Each row is a point on a tangle of strands that fork, close into loops and nearly touch. The rows are in no order.
In the rows, 100 means zero.
Points whose rows are less than 58.1 apart are linked; no others are. Some points are linked to none.
<210>: [ 73 114  90 131  82 100 113 113 133 121 120  94 103  97 103  88 107  88
  71  95 130 100 134 102]
<406>: [ 74 113 142 132 104  81  92 122 115  95  94 103  77 100  75  99  54  95
  98 132  82  82 115  94]
<1165>: [122  58  64  70 108 125  98 102 113 149 106  87 102 102 113 126 115 119
  69 103  98 101  86  72]
<233>: [ 59 103  94 130  75 107 132 131  73  65 119 101 113  80 129  90 109  70
  88 102 111  88 109  79]
<1139>: [109  93 116  94  91  83  71  93  84 117  80  91  63 128  61 120  68 118
 106 112  94 124  58  99]
<182>: [ 88 104  75  95  99 104 103 117 119  85 125 108 111  96 121  95 108  80
  92  72 114  85 123 110]
<720>: [124  91  93  70  78 114 117  78  59 123  98 102  98  98 114 115 123 115
  91  88  89 129  65  83]
<839>: [104  94 101 110  80  88  82 105  80 129  85  90  54 126  70 120  72 106
  90 111  84 133  61  81]
<278>: [124  54  99  49  96 105  99 105  96 104  81  94  96 104 101  97 103 131
  81 103  99  84  90  90]
<427>: [114 116  63  80 120 113  96  87 107  90 114 114 130 108 127  91 114  82
 118  57 107  94 103 141]
<957>: [102  88 102  81  74  95 113  98  60  52  93  84 105  94 115  96 116 115
 103  92 113 114  76  95]
<595>: [ 59 106 125 148 105  94  86 107 129  73 101 110 108  79  98  83  89  86
 109 112  94  65 124 104]
<1136>: [117 120 132  93 134  76  82  75 109  83  66 118 100 121  76  92  92 127
 150  96  95  79 101 102]
<797>: [105  94  73  82  82 118 123 115  62  39 117 105 110  93 129  90 113  65
  85  77 105  83 101  91]
<1039>: [ 68 114  99 133  88 104 129 116  82  76 119 104 114  81 129  81 105  71
  97  88 116 106 108  98]
<280>: [ 72  75 100 108  94 101 105 125 119  97 107  97 101  90 113  97  98 100
  82 109 100  85 119  94]
<885>: [138  74  99  50 128  73  91  83  98 112  66 105  91 121  84  94 117 158
 118 110  87  75  95  90]
<802>: [103 122 121  97 126  99  84  70 110  85  76 112 108 111  61 100  81 107
 148  84  94 112  87 132]
<741>: [100  86 105  90  64 117 129 100  50 101 114 102  99  79 115 116 114  82
  75 111 102 136  76  83]
<703>: [124  65  93  81  90 106 105  98  82 134  84  78  85  97 100 119  97 133
  82 104  87 118  70  79]
<360>: [112 107  95  87 103 113 101  80  79  89  92 103 118 105 124  92 110 101
 122  70 102 114  94 127]
<293>: [ 97 126 114 132  96 105 119  90  80  97 119 120 120  89 113  90 105  71
 119  82 108 142  91 115]
<693>: [101  85 129  98 101  93  88 118 100 123  89  82  73 105  84 109  73 104
  83 139  79 111  99  90]
<317>: [ 99 137  86 124  99 111 121  76 115 135 126 118 127 100 110  97 122  81
 108  83 120 125 106 118]
<117>: [ 97 130  96 139 100  98 110  85 115 140 124 106 105  98  87 105 104  86
 108  93 114 134 103 111]
<951>: [109  63 106  61  86  94 100  97  82  86  78  90  93 104 100 101 106 135
  93  99  98 102  81  98]
<463>: [106  76 100  96  87 103 110 100  81 124  97  84  92  92 103 112 103 116
  85 102  92 124  86  87]
<336>: [101 129 109 127 107 100 108  87  90  95  97 107 113 103  94  96  91  86
 133  76  96 136  89 124]
<1121>: [ 69 118 120 150 103  90 100 109 157 108 113 105 109  97  85  90  93  84
  96 112 113  91 126 112]
<599>: [ 66  92 124 122 100  92 101 122 132  91 103  94  91  90 109  98  94 100
  84 122  99  79 130  95]
<348>: [ 70  95  75 116  77 105 120 138  81  46 127 107 113  70 127  87 110  62
  89  88 113  62 112  81]
<3>: [101 124  76 102  95 111 117  88 102 123 133 117 126 103 125  96 124  80
  96  77 123 109 102 118]
<698>: [126  87 110  75  89  92  82  85  77 117  81  83  79 112  66 128  91 131
 108 107  92 121  56 101]
<762>: [ 90  72  95  99  86  96 109 110  97 115 102  89  94  95 116 106  99 104
  86 107  93 115 108  89]
<323>: [123  97  65  76  92 109 116 126  82  44 127 104 109  79 132 103 115  61
  84  64  93  78 112 102]
<773>: [114  60  71  63 111 121  97 108 110 128 110 105 104 104 105 111 110 105
  79  98  93  85 110  92]
<860>: [ 96  72  80  85  77 107 124 108  80 101 121  98 100  90 124 102 103  93
  71  90 100 106  97  85]
<928>: [137  60 115  56 103  91  95  97  89 115  66  91  93 105  82 103  97 152
  89 125  95  92  79  81]
<180>: [109 127  87 135 105 103 103  84 115 159 122  87  90 108  80 130 112 101
 107 102 105 127  98  97]
<1108>: [ 85 114  72 111  98 110 111 104 141 140 121 101 108 106  99  99 114  94
  75  93 129  96 139 110]
<67>: [ 96 123  71 100 126 116  98  91 145 111 125 117 128 109 101  91 119  91
 110  74 121  89 116 137]
<786>: [128  97 119  61 113  99  80  68  89 104  80  98 101 121  80 107 112 128
 141  91  89 101  92 123]
<966>: [111 104  85 110  86 102 117 100 102 152 117  81  94  93 108 130 119 105
  71 108 108 131 101  71]
<723>: [ 80 121  77 128 106 116 102  96 110  58 108 118 126  90 131  76 106  68
 117  65 115  90 105 116]
<160>: [135  86 102  59 129 106  86  65 100 140  79 101  86 118  75 112 116 139
 121 111  73  93  97  95]
<467>: [ 69 106 115 123 108 109  79 104 116  69  90 116 107  81 109  77  95  97
 119  96  98  70 118 109]
<1219>: [ 96 114  83 101 130 112  99  83 148 137 113 113 113 109  84  90 121 101
 115  90 118  84 126 133]
<283>: [ 83 108 111 113 112 113  90  96 112  69  86 110 116  96 113  83  99 102
 123  77 101  83 109 116]
<343>: [ 99 119  56  90 104 123 109  91 138 133 128 107 113 110  97  99 120  87
  88  72 128  90 128 127]
<882>: [ 82 115 101 142  83  92 111 111 133 137 115  84  95  97  91 105  97  91
  74 117 121 116 129  98]
<852>: [118 122  83  94 121 111 101  70  96 108  94 113 130 115 125  84 118  92
 132  56 104 114  95 140]
<18>: [ 87 115 139 105 105  64  84 107 100  72  76 110  64 112  66  99  60 114
 112 128  93  84  91  88]
<50>: [ 99 125  69 107 103 113 115 105 104  57 125 122 129  89 139  85 109  56
  99  65 118  90 109 112]
<598>: [102  76 101 103  97 101  87 122 124 135 104  73  94 100 103 101  94 107
  56 151 102 105 116  71]
<21>: [ 77 106 106 115  65 112 136 121  43  44  94  95 106  82 112  89 111  79
 101 108 113 104  87  92]
<369>: [121  90  59  63  93 116 111  93  86 108 125 112 114 108 130 108 117  88
  88  68  96 107 100 108]
<1083>: [103  98  95  96 119  62  72 104 131  73  61 110  80 106  96  73  95 147
 119 105  76  45 122  86]
<753>: [ 92 111 103 137  85  91  85 121 110 151 112  78  73 118  87 123  74  90
  68 128 103 131  94  80]
<1134>: [ 98 106 105 136  79  90 101 110  86 142 114  99  69 107  87 120  83  87
  90 109  94 138  83  82]
<299>: [ 86  91 114 100 100  72  65  96  85  32  74 115  95  81 101  76 106 124
 127 137 107  44 101  85]
<1200>: [ 99 125 133 105 123  86  77  70 110  63  67 113 103 110  71  92  78 110
 148  93  99  93  91 110]
<225>: [ 82 121 116 148 100  89  99 110 149 129 115  89  96 106  74 107  78  82
  94 122 115 108 123 109]
<266>: [115  66  99  90 107 106  97 115 106 143  93  74  92  98 101 112  99 117
  62 139  89 107  92  77]
<1120>: [130 111  58  58 121 111  95  97 102  77 115 107 121  99 124 108 113  75
 110  51 100  82 110 131]
<385>: [126  86  60  45 119 121  88  85  91 106 102 105 116 114 110 108 118 106
 106  62  89  88  93 126]
<664>: [106 110 106 114 107  96  91  86  90 127 102  95  96 106  84 117  90 104
 117  91  87 127  93 113]
<479>: [ 88  80 128 109  92  89  97 114 102 100  86  82  77  99  88 109  80 108
  93 117  87 100 103  98]
<279>: [125 111 101  79  79 113 109  66  51 112  88 100  98  98 114 117 122 106
 109  82  95 139  66  99]
<34>: [120  88 123  79 111  67  88 107  94 111  67  94  73 126  67  99  68 134
  94 149  87  99  96  76]
<173>: [ 88 103 111 130  85  82  90 114  81 127  99  99  62 119  75 107  64  88
  97 105  99 135  78  98]
<123>: [ 86 100  83  92  69 117 131 111  47  37 101  96 114  88 123  86 111  78
  90  90 117  88  91  92]
<759>: [107  87 103 121  87  91  94 125 108 140 110  66  76  95  95 114  88  96
  57 143  93 127  96  70]
<443>: [102  82  97  61 109 106  89 103 100  64  84 115  98 101 106  88 107 114
 102  84  96  73 110 104]
<239>: [140  76 115  57 114  88  93  82  96 125  69  97  86 120  77 111 101 145
 107 127  77  93  85  88]
<746>: [108 110  96  85  89 108 118  80  60  78  94 105 111 101 130  90 117  86
 105  76 109 118  87 111]
<1218>: [ 57 108 135 143  98  89  93 117 118  81  99 100  88  83  92  92  75  94
 100 123  89  72 122 102]
<1115>: [ 69 107 117 141  72  98 126 125  50  58  96  94  97  74 105  87 104  85
  98 113 110 101  94  88]
<74>: [123 118  61  90 100 109 117 120 102  52 140 107 123  79 136 101 119  47
  84  64 109  86 122 109]
<1245>: [104  78  80  75 118 110  96 101 125 145 105 103 106 110 103 113 118 113
  87 111 104  89 117 100]
<149>: [123  68 115  71  83  86  94  93  76  92  83  78  92 101  84 117 102 138
 105 111  98 121  65 100]
<334>: [122  93  71  51 109 108  89 110 101  66 111 108 117  99 114 104 108  88
 100  61  93  83 110 118]
<931>: [122 102 131  70 119  80  75  75  98  84  70 116 106 121  81 102 105 131
 145  97  98  90  98 103]
<815>: [ 94 120 104 127 122 107 103  85 150 148 118 100 113 107  75  99 109  98
 109 100 116 100 121 127]
<727>: [121  81 124  86 100  89  81 114  98 127  83  79  64 116  70 110  62 120
  79 148  78 113  81  78]
<1189>: [ 86 125 114 135 113  95  96  87 119  89 101 104 120  93  94  95  84  85
 135  83  95 120  97 118]
<1035>: [ 72 121  98 130 117 103  91  93 155  98 107 122 133  94  96  86 107  85
 118  85 112  96 116 125]
<859>: [ 87 120 105 129 117 111  92  78 114  67  83 113 120  94 106  78  94  86
 132  74  98 108 104 126]
<1228>: [115  82  95  74 128 112  88  85 107 144  94 101  92 117  92 109 113 122
 106 115  82  94 106  91]
<477>: [ 70 129  86 132 112 107  96  98 142  75 112 119 130  83 117  72 109  74
 117  79 113  91 115 124]
<404>: [ 64 120 130 142  93  90  78  97  90  47  85  94  95  76  78  84  75  92
 125 110 107  78  99 103]
<460>: [116 111 108  78  75 116 116  73  43  81  95 105 106 100 119 103 122  86
 100  88 109 137  72 110]
<335>: [131  85  68  29 131 121  89  81  99 120  94 117 102 119  94 104 123 123
 112  82  82  75  97 115]
<245>: [100 109 128 115 122  74  88 128 130 118 101  90  81 117  91  91  65 111
  78 160  85  92 131  63]
<255>: [ 84 111 140 112 103  75  81  94 103  59  74 103  86  93  80  88  81 115
 120 126  97  67 107  90]
<170>: [ 66 122 122 158  84  87  99 115  77  55  93  90  87  75  86  92  72  84
 114 106 101  96  91 100]
<424>: [116 109  79 109 102 112 108  89 102 158 116  83  95 106 106 131 121 110
  94  98  94 125  83  85]
<325>: [ 98 130  85 121 124 114 104  77 115  87  95 118 135 102 122  79 112  79
 136  64 102 117 100 137]
<421>: [100 100 121 116 104  85  90 131 136 134 111  73  89 111  87  99  83 100
  55 166  93 101 127  72]
<380>: [119  48 105  78  95 105  99 108  97 130  79  74  92  90  99 106  87 126
  62 124  93 103  86  79]
<5>: [142  88  54  44 103 120  98  88  79 101 111 101 108 111 124 112 116  94
  93  59  87  98  89 110]
<925>: [136  77  88  34 127  96  89  88  94 107  78 118 101 119  87  94 123 139
 115  97  93  71  98 102]
<268>: [119  94 106  89  70 115 126  94  49 119 102 102  87  84 106 120 116  96
  83 103  87 142  62  75]
<483>: [ 63  81  88 111  91 102 102 132 113  75 118 100 102  84 117  92 100  87
  77  99 108  68 124  91]
<1222>: [ 80  91 136 103  90  94  95 108  97  74  80  90  83  91  88  99  86 105
 104 118  85  80 104  97]
<219>: [ 92  70  92  82  64 119 140 111  53  95 118 100 103  82 127 101 111  78
  66 103 108 115  78  78]
<1135>: [ 72 121 138 124  94  72  71  96  89  42  82 104  82  89  72  96  74 102
 126 135 101  68  94  94]
<174>: [108  98 134  93 111  61  89 103 108  94  70 101  63 121  76  97  68 127
 104 134  78  84  99  81]
<743>: [110 112  66  80  82 118 117  93  92 116 139 115 111 103 127 107 124  72
  76  77 119 105 107  99]
<807>: [ 69  90  72 116  78 102 113 143 109  60 137 101 107  75 121  92 105  71
  75  87 110  64 124  89]
<745>: [135  58  82  53 118 125  92  92 101 142  85  84  97 104 105 119 109 136
  76 107  90  95  78  70]
<359>: [ 72 103 118 138  75  91 105 119  74  59  94  82  92  81  96  95  89  95
 102 102 100  99  99  92]
<823>: [ 81 127 115 139  94 105 125 100  81  83 119 113 118  79 124  86 103  71
 111  85 115 121 101 105]
<722>: [ 82 122 103 138 113  96 104  92 161 119 112 106 125 102  77  88 100  83
 115  96 110 107 120 126]
<1183>: [118 117 123  85 129  93  83  62  97 107  81 102 101 120  63 106  91 118
 144  86  92 110  88 129]
<488>: [ 87 109 135 127 112  72  97 132 121 109 100  94  73 111  83  99  57 102
  87 147  82  95 122  79]

A fork is a point with three links, a tip a point with one. Leave the first point through the second and follow the links. Name the first fork or tip that comes.
<21> / <123>: <722>
<1139> / <698>: <239>
<239> / <928>: <598>
<762> / <860>: <852>
<823> / <1039>: <280>

Name the points in between on the shortest way along the links from the first point to the second, in order.
<279> / <759>: <720> > <268> > <741> > <219> > <860> > <762> > <463> > <703> > <380> > <266> > <598>
<1035> / <693>: <477> > <723> > <50> > <74> > <323> > <797> > <123> > <21> > <1115> > <359> > <170> > <404> > <1135> > <255> > <1222> > <479>
<427> / <703>: <852> > <325> > <859> > <283> > <467> > <595> > <1218> > <599> > <280> > <762> > <463>
<966> / <160>: <424> > <180> > <117> > <317> > <3> > <743> > <369> > <5> > <385> > <335> > <925> > <885> > <239>
<149> / <852>: <698> > <1139> > <839> > <173> > <1134> > <753> > <759> > <598> > <421> > <245> > <488> > <406> > <1218> > <595> > <467> > <283> > <859> > <325>
